Points on a hilly landscape, in no order, each with its height.
A climber steps from a point to the highest of its 2 nearest points, and stops where none of them is higher. Distance is the straight distance between rows; heights are no part of it.
pusa h=364: [ 91 103 114  80  90  83 103  81  85  47  85  82 100 108  99 132 104  88
 115 106  80  98  90  97  82 100 122  94]
nuz h=492: [123 124  87 102 136  97  68 100 106 112 111 117 120 113 117 120  89  97
  98 102 106  98 108 113 127 100 115 108]
kiriv h=86: [124 146 131 102  96  99 106  79 132 116 128  73 105  70  87 128  68 118
  73 113 100 101  51  93 120  98  88 146]
fozu h=87: [ 70  75 124  67  90 108 117 120 104  99 108  83 125  89  71  70 115 104
  84  85 107 108  87 107 112 124  91 120]
rarig h=318: [113  84 101  82 111 102 116  95  77  66  81 113  62 128 125  76 109  78
 130 119  67 128 128 105  94 108 120  91]
zove h=52: [104 120 111 111 111 114 102 130 121 108 124 118  79 111 105 115 104  96
  96 100 115 140 105 121 129 133 114  93]
teg h=71: [110 139 119 106 120  97 109  91 121 117 131  76  95  75  89 115  69 119
  72 138 104 123  76 116 136 104  86 144]
Kabig h=317: [ 75 103  96 102 124  81 101  71 101 106 113  90 115  67  86  87  72 114
  77 142 102  90  95 113 122  86  79 162]
moreb h=410: [118 116  88  96 108  76  75  70  89 106  98 103 128 120 119 125  91 103
 132  97  77  67  97  94  98  96 117 114]
tisoz h=406: [ 71  62 109  98  83  92 119  99  75 111  94 117 102 102  98  54 122  98
 131 106  82  79 124 100 102 126  84 119]
tose h=491: [103  86  76 123  94 120 117  90 113  74  81 102  62 108 111 107  93  85
  93 116 111 134 107  99  85  88  97  80]
fiza h=613: [128 112 128 107 108 120 121 133 111 109  98 112  63 139 120 113 100  98
 121 100  83 126  93  96 114 120 137  41]
Kadiz h=69: [ 69  82 130  72  89 100 122 104  89  71  94  70 101  81  66  76 111 101
  85 107  98 105  81 110  93 106  84 120]
gibep h=20: [120 111 103 105 118 105  86 168 102 124 110 119  84 118 102  80 114  98
 112  73 110 119 119 114  95  91 122  41]
kan h=439: [ 93  82 110 111  79 106 125 132  78 100  83  75  83 112  81  85 100 117
 105  89  92 116  98 101  82  78  89  78]
fop h=480: [136 121 103 114  75 108 121  85 121 121 108 115  95 125 128 137 100  99
 126  85  81 105  87  67 100 131 135  87]
lidi h=421: [ 96  69  95  82  92  98 117  64  90  96  82 115 109 121 122  76 112  89
 132 110  73  79 110  86  93 124 102 119]
Goril h=267: [101 112  79 101 103  97  85  46 131  86 109 101 127  71 108 141  87  88
  70 100 115  82  75  76 101  99 117 130]
Filu h=295: [ 96 109  89 108 105  86  90  50 115  94 101  91 119  67 102 116  71 101
  74 125 107  71  79  96 104  83  92 147]
Rike h=30: [106 100 100 116 106 115  84 152 107 105 100  99  88 111  86 104  99 104
  78  74 126 126 105 117 103  86 103  46]
faz h=325: [101 107  84 119  95  83  76 121 105  77  96 132  92 103 121 120 106  79
 114  91 113  96 125  92  77  98 129  58]
zokim h=366: [ 99  73 111  90  93  97 114 137  61 114  78  80 100 122  86  64 113 113
 119  74  78  87 109  89  68  67  98  51]
fone h=535: [101 102 110  98  47 105 114  93 135  94  96  83 112  77  82 120  97 105
  75  73 117  93  60  69  70  97  92  95]
lusu h=356: [104 107  83  90  94  98  94  95 116  67 103 131 105 106 126 130 119  66
 104  87 111 105 117  74  83 126 140  81]
zor h=316: [129 111  95  91  72 107  90  62 126 114 102  84 133  99  99 144  84 113
  99  69  91  79  60  65 101  95 109 102]
gime h=516: [120  84 106  84  97 121 123 116  93  96  76  73  90 134  96  96  97 108
 105  92  85 120  90 101  94  87 100  74]
fizif h=296: [114  92 108  64 104  83  85 129  69 104  79  89 116 125  98  74 118  99
 130  72  77  70 101  92  62  74 118  38]
baz h=242: [ 49  54 104  73  92  99 100  89  89  46  81 111  93  77  88  75 129  71
  93 113 113  92 121  96  90 119 100  93]
subi h=423: [124 126 110 109  94 126 112  95 133 110 116 114  87 113 119 156 103  89
  94  86 106 116  81  78 117 137 135  79]
vudi h=655: [ 62  95 101 112 105  77  75 114  91 114 113 109 137  59  70  82  98 121
  76  95 123  74 101 116 116  92  76 131]
Mog h=214: [141 135 116 117  87 127 105  65 145 128 125  87  85  85 108 157  86 106
  71  95 103 107  52  72 124 118 110 109]
Sodov h=350: [ 89 101 121  92  96  81 109 109  66 113 104  79 116 109  85  89 104 123
 126 103  74  82  97 111 110 103  84 134]
dit h=611: [117 121  97 158  83 105 121  70 129 112 110 108  55 100 126 135  84  91
  95 124 102 116  93  98  98 112 102 101]
govuz h=683: [129 112 109 100 130 118 108 122  94 112  99 103  62 140 116 103  98  98
 119 114  85 129 109 119 118 104 113  67]
vig h=548: [131  93  85  69 129 117  89  86 100 111  86  84 123 132 110  98  87 101
 105  99  85  91  92 103 115  87 100 106]
fep h=585: [110  92  91 100 111 124 116 107  98 130  94  72 101 109  83  79  81 131
  80 105 102 120  95 115 122  78  59 120]
vobot h=536: [ 84 120 109 126  87  66 106  74  91  93 111  95 100  77 103 112  91 100
 116 126  89  83  96 108  91 102  89 150]
kup h=580: [ 92  72  81 133  71 100 107 112  97 132  84 108 108 100  94  76  95 118
 100  81 109  80 107  93  85  81  67  93]
motu h=294: [ 72  97  68 139 108  91  76 114  82  96 102 121  79  83  89  85 102 108
  94 102 122 106 135 116  92  71  75  97]
Bubi h=9: [142 110  94  77 123 109  93 152 104 129  92 122  87 122 118  46 124  93
 122  92  95 107 112 110  76  83 124  47]
melus h=63: [107 124 100 119 114 109 118  82 126 116 130  99  80  95 111 108  82 106
  87 133 108 139 101 117 131 124  93 137]
kam h=224: [ 45  44 106  80  95 102 103  70  92  77  88 128 110  72  85  63 132  66
 101 125 116  71 122  88 108 136  95 107]
gova h=105: [ 85  67 107  64  89 111 110 120 101  90  92  92 118 110  91  73 118  90
  92  73 105 108 101  97  93 116 104  85]
Lok h=106: [116 127 117 127  72  96 120  90 125 117 114  81  91  77  89 113  77 118
  85 107 105 106  68  96  94  98  71 137]
Deta h=490: [ 94  83  87  69 133  93  75  84  85 103  88  95 141 108 100  90  98 100
 106 102  93  63  98 107 115  87  99 116]
biv h=130: [ 84  79 106  73  64  96 104 120 105  80  89  92 120 100  93 103 119  89
  94  67 109  98  96  80  70 110 115  62]
nagu h=446: [112 104  90  72 118  75  62  85  77 111  90 113 139 119 112  94 105  97
 134  87  84  47 103  99  86  88 107  92]
pasem h=201: [ 65  63 103  75  95  90  93 126  66  56  78  97  89  98  91  73 126  78
 106  87  97  92 131  99  68  90 109  52]
somo h=521: [120 127  88 111 153 103  89  94  80 128 111  87  87 120 112 105  77 119
  99 135  95 122 121 130 142  93  82 117]
vumo h=167: [ 78  64 108  68  79  85  97 138  88  79  85 101 106 100  98  69 131  78
 102  64 101  93 124  83  63 103 120  33]
tiva h=489: [100 138 120 121  97  80 106  84 104  73 111  85  76  87 100 139  88  94
 101 126  95 111  81 112  94 102 106 121]
Keb h=644: [ 95  78  95 107  87 114 112 107  92 125  83  77 111  99  75  77  89 128
  81  90 108  89  88 102 102  73  55 111]
sig h=422: [115 110  99 105  76 116  92  88 138  93  95  82 109  72  84 127  81 102
  59  85 124  97  56  86  86  78  85 103]
zeza h=424: [ 97 105  71 121 126 114  86  90 117  93 105 103  83  86  96 103  81 107
  68 117 131 130 111 125 115  80  81 110]
kodep h=703: [ 70  91  98 111  83  94  95  91 126 115 111 115 132  51  77  85  92 110
  65  97 130  73  81  91 103 104  72 137]
fimu h=445: [116  93  81  93 112 103 105  91 100 117 102 122 111 123 131  77 106  92
 127 105  86  96 122 102 105 121 105 125]
lomur h=704: [ 84  91 119  81  35  91 122  77 118  78  90  90 119  82  85 119 107 101
  99  79 104  79  66  56  60 110  98  86]
dod h=129: [113 117  99 131  97  85  82 114  81 123  96  92 110 102  88 115  80 129
  98  91 100  88  98 111 103  76  83 101]
rako h=641: [ 63  71  92 106  73 103 111  87 122 113 102 123 130  70  91  81 115  94
  84  89 129  77  94  81  98 123  83 121]
Zoreb h=147: [ 95 109  95 109 123  87  77 144  49 109  98  96  91 110  86  89 111 108
 113  82  95  90 129 113  91  54  93  70]
begu h=544: [107 100  85 101 134 113 114  96  77 111  95  80  87 122 103  87  87 117
 103 124  86 118 115 124 121  82  72 123]
Ved h=121: [103 130 117 143  83  91 104 122 102 117 111  94  79  87  83 116  82 126
  93 106 109 118  89 116 104  89  74 107]
dazi h=168: [ 64  83  97  98 110  92  83 133  57  75  90  86  87  96  79  84 120  96
 101  86 106  91 128 113  80  65  93  70]
laz h=351: [117  91 102  57 119  97  94 117  70  75  78 112  85 124 117  62 124  77
 132 104  71  98 125 106  75  92 123  67]
Zini h=541: [106 115  96 140  62  93 122  81 128  92 109 117  82  88 120 129  96  89
 100 103 110 113  94  77  81 122 112 108]
Loz h=278: [ 91  93 116  71  90  80  87 112  65  69  81  76 115 116  87 108 111  97
 123  84  81  75  97  97  74  84 115  69]
som h=440: [ 78  61 110  75  91  95  99 117  72  97  93 123  97 102  99  40 134  82
 127  91  85  85 137 101  91 119 100  88]
Rogo h=280: [ 60  95  89 123  87  82  86  97 100  74 100 110  94  64  87  97 103  94
  88 106 126  91 106 108  82  86  79 114]
pemum h=493: [ 84  66  89  90 101  98  90 138  78 129  92 124  99 100  98  29 135  89
 118  75 104  79 139 102  78  91  90  60]
Zifor h=546: [ 67  83 129  59  62  91 119  69 104  68  91  85 131  81  78 105 121  93
  96  92  98  71  68  68  85 125 104 105]
vetev h=563: [ 79 106  93 118  93  78  96  96 102 112 122 118 118  77 105  98  98 104
 108 109 106  90 112 107 111 121  92 149]
Tapos h=304: [ 91 106  77 149 107  87  83 116  92  94 101 128  68  97 111 106  99  96
 114 106 114 110 135 111  86  84 102  82]
simo h=43: [ 98 106 105  99 101 112  99 124 111  86 107  94  97 104  90 116  99  97
  88  93 115 126  96 113 107 105 106  93]
vobo h=502: [127 140 103 118 152 100  69  98  91 131 115 105  86 119 123 132  80 110
  95 125  99 101 108 131 147 103 106  90]
foso h=454: [ 75 102 124  58  90  95 111  74 117  85 111  79 142  68  70 111 105 104
  82  93 106  77  53  77 103 112 105 131]
Tidof h=395: [121 107  80 124 101 117  81  80 131 108 100  94 104  80  98 118  72 108
  54 103 122 109  84 103 116  75  79 113]
Lifo h=240: [115 118  77 102 121 115  89  56 141 112 129 106 128  66 113 130  79  98
  49 108 119 102  83  82 131 106 120 149]
gagaf h=542: [100 112 103 147  93 115 123  93 123  85 101 107  35  98 111 121  91  93
  94 127 114 144  98 111  98 104 105  77]
kuzuv h=381: [106 107  99 108 103  73 101  79  66 112  92  90 105 121 112 107  94 112
 142 113  63  73 105 102  97  94  97 121]
bemo h=400: [101  83  86  74 122  89  77  93  63  91  72 110 108 118 114  73 118  84
 133 105  79  58 122 100  75  79 105  81]
tozig h=204: [135 144 106  98 112 126  96  51 146 111 139  88 103  64 105 158  86  99
  55 105 109 100  56  70 131 115 129 131]
zoned h=58: [112 128  95 135 115 117  99 110 127 138 125 116  82 102 111 114  85 116
  84 111 119 136 107 122 143 122  90 103]
gasa h=382: [ 98 106 113  66  79  97  95  78 107  92 102  72 146  99  77 125  96 113
 103  72  89  79  58  82 101 102 108 107]
dever h=539: [100  77  84 115  94 104 103 136  87 131  93 118  95 113 103  51 110 109
 118  81 103  95 127 102  81  83  83  78]
vep h=455: [103  81  65 112 113 112  91  90 102  82  77 101  90 106 108 101  91  88
  88 106 116 110 111 108  92  74  87  88]
pofaz h=590: [ 73  86  90  93  99  90  89  99 108 102 111 124 137  84 102  87 115  91
  99  90 114  77 111  94 109 125 102 131]
zulin h=383: [119 119  84 100 119 120  90  93 130  87 112 131  91 113 131 141 110  71
  93  89 118 115 107  87 107 131 141  79]
nul h=297: [ 92  78 106  82 103 117 128  96  82  64  90  93  69 117  97  72 105  92
 106 122  80 143 118 114 104 112  98 116]
Vunin h=138: [108 120  85 121 137  94  70 117  50 114  94  94  94 109  93 104  93 121
 100 101  97  94 121 117 108  47  79  88]
tuvag h=438: [ 99 122 128 112  85  92 117  98 100  58 100  91  64  99 102 137  99  84
 108 120  89 125  86 101  87 113 123  94]
pup h=614: [138 101  95  73 140 126  98 111  98 106  84  88  92 143 115  97  95  93
 104 105  87 116  97 112 112  87 109  79]
Dini h=538: [137 108 122  98  81 102 127 112 106 109  98 114  88 135 124 104 103 100
 140  91  64 119  98  75  92 129 137  76]
nevat h=469: [133 107  63  99 135 101  74  83 107 119  97 129 110 122 139  94  95  82
 113 108  98  86 122 107 102  96 111 105]
Mepo h=265: [141 120 108 118  80 118  99  82 123 126 101  83  98 116 104 147  77 116
  94  90  88 100  64  87 113  99 106  93]
kapaf h=329: [ 79 108 106  95 119  82 106 102  80 116 115  79 118  81  82  86  88 127
  99 130  89  97 100 121 130  98  75 158]
debig h=279: [ 82  78 115  71 104 111 121 128  79  88 110  98  84 106  85  53 119 101
 110 100  83 142 130 125 116 120  94 115]
Forom h=266: [ 84  90 101  94 105 102 109 130  92 121 118 103 105 103  92  59 109 117
 108  96  98 122 126 121 122 115  83 126]
bota h=262: [ 63  80  94  98  79  89 107  87 104  58  96 114  93  74  98  97 112  81
  97 111 113  98 109  92  81 112  95 113]

Where does a climber stop that starts at each point below?
Rike: pasem
Lifo: nagu
tisoz: Keb
zulin: govuz
Forom: nagu
kiriv: pasem
Mepo: lomur
Loz: kodep
lidi: Keb
kam: govuz
Tidof: dit
baz: govuz
fizif: govuz
